Each row is a point on a tangle of strands that fork and nearly touch. The rows are in no order.
(in the rows, 128 means zero)
Points whose rows are less than 44.7 apart are linked; no others are. Some points are linked to none.
z_19: [133 167 115 176 169 131 171 135  47  88 164 147 108]
z_906: [176 187 171 121  63 113 122 144 151 149 125 113 127]
z_571: [132 111 101 116 204 141 116  99  99 107 148 140 112]
z_678: [213 165 156 121  94 148 133 115 201 144 116 159 123]
z_35: [ 68  73 126 111 155 111  98 135 138 120 176 111 143]
z_554: [ 94 114 113 172 123 111 160 165  75 119 118 141 128]
z_496: [121 120 135  97 149 178  88  81 209 132 130 142 130]
z_773: [176 171 147 138 114 166 131  89 198 143 116 177 136]
z_790: [190 174 165 126  82 114 124 138 158 139 130 115 124]
z_82: [ 68  93 125 111 132  81 112 127 161 119 142 101 139]
z_702: [144 133 134 141  95  99 170 182  94 129 119 119 126]
z_938: [113  99 131 119  77  93 132 165  86 138  92  88 136]
z_517: [ 78 116 118 134 177 129 114 140  72 112 148 125 126]
z_539: [131 107 114 164 103  94 177 181  63 116 118 135 120]
z_239: [ 99 151 115 170 166 135 161 142  42 103 148 132 122]
z_515: [159 145 104 153 186 168 160 104  90 100 157 150 105]
z_525: [135 146 141 107 157 189  96  73 201 138 123 142 136]
z_706: [197 155 156 143  92 120 132 130 159 132 127 135 124]
z_263: [198 172 152 131 106 157 134 107 203 145 115 178 129]
z_977: [186 134 144 124  97 129 116  95 198 147 105 115 130]
z_594: [144 122 128 134 119 148 109  83 201 138 117 137 119]
z_925: [ 82  91 121 111 179 124  93 129  95 110 167 129 141]
z_623: [139 178 149 122  35 111 137 171 131 157 113 121 128]
z_421: [129 143 126 164 131 143 123 106 104 119 137 147 130]
z_191: [101 100 132 100  93  87 117 154 127 139  85  91 145]
z_701: [134 105  83 145 229 149 133 105  92 116 154 173 104]
z_924: [124 127 142 119  37 114 136 168 111 159 105  94 132]
z_531: [140 125 106 107 196 165 121  88 134 115 133 140 119]
z_582: [112 105 110 164 115 101 165 171  84 124 111 129 123]
z_543: [132 104  87 134 223 138 126 102  95 111 155 159 104]
z_145: [134 111  97 106 203 146 115  93 116 111 142 143 118]
z_861: [202 151 151 133  93 133 129 111 182 138 123 146 128]
z_997: [159 165 138 140 119 173 132  85 181 137 120 168 136]
z_647: [109  97 119 123  93  86 139 162  91 132  88  93 129]
z_527: [ 99  93 110 136 112  82 150 159 100 124 100 105 122]
z_981: [144 165 146 124  63 104 163 176  98 144 116 112 120]
z_990: [116  97 128 107 130 144  92  87 196 130 141 129 121]
z_537: [113  98 131  90 138 160  88  86 206 130 147 133 125]
z_322: [137 151 137 123 143 190 109  75 195 137 120 147 135]
z_693: [ 84  89 127  98 103  78 110 144 140 133  98  99 148]
z_728: [151 137 104 117 217 173 128  91 149 122 136 147 119]
z_718: [ 85 138 109 164 160 133 159 148  46 106 138 131 124]
z_479: [ 79  78 124 107 166 124  91 126 116 118 172 123 148]
z_417: [154 144 114 120 223 177 122  84 170 124 137 148 127]
z_310: [154 189 163 121  42 114 127 162 148 159 117 116 128]
z_986: [128 128 151 110  77 111 128 158 131 156  96  90 146]
z_157: [151 148 142 133  86 100 170 181 103 135 116 114 126]
z_259: [ 63  84 125 110 141  96 109 132 154 120 163 102 140]
z_148: [127 110 126 127 124 143  93  86 197 130 128 132 114]
z_380: [102 122 119 134 179 137 107 115  76 104 144 126 122]
z_245: [124 121 107 133 191 139 121 108  79 101 151 127 114]
z_831: [116 115 140 115  93  99 123 152 130 145  89  92 146]
z_51: [109  84 115  91 176 133  85  96 120 118 164 136 148]
z_921: [ 85 130 113 171 136 128 155 155  56 113 129 141 130]
z_627: [137 172 147 121  43 109 147 177 112 151 111 120 119]
z_534: [116 164 121 174 166 132 163 137  47  99 155 144 120]
z_81: [123 135 154 116  56 119 130 167 130 159 103  94 143]
z_128: [119 109 135 117  54 104 135 170  95 147 102  89 135]
z_218: [ 69  91 120 100 115  74 118 134 146 123 116  99 145]
z_178: [ 78 102 118 116 185 121 103 136  83 113 158 129 139]
z_532: [138 122 123 148  94  94 178 185  70 120 118 122 117]
z_781: [170 132 135 132 107 141 117  86 208 146 107 133 133]
z_410: [144 156 131 130 137 183 122  79 175 132 121 149 132]

A fork is a point with three links, a tip a point with one. Leave the first point through the second and follow the links. Name the first fork or tip that comes.
z_35; z_479 -> z_571
z_554; z_921 -> z_19
z_496; z_537 -> z_977
z_145; z_531 -> z_417

Name the points in between on the shortest way along the links from the first point to the second, in order.
z_128; z_527 -> z_938, z_647
z_82; z_831 -> z_218, z_693, z_191
z_479; z_571 -> z_925, z_178, z_517, z_380, z_245
z_997; z_525 -> z_410, z_322
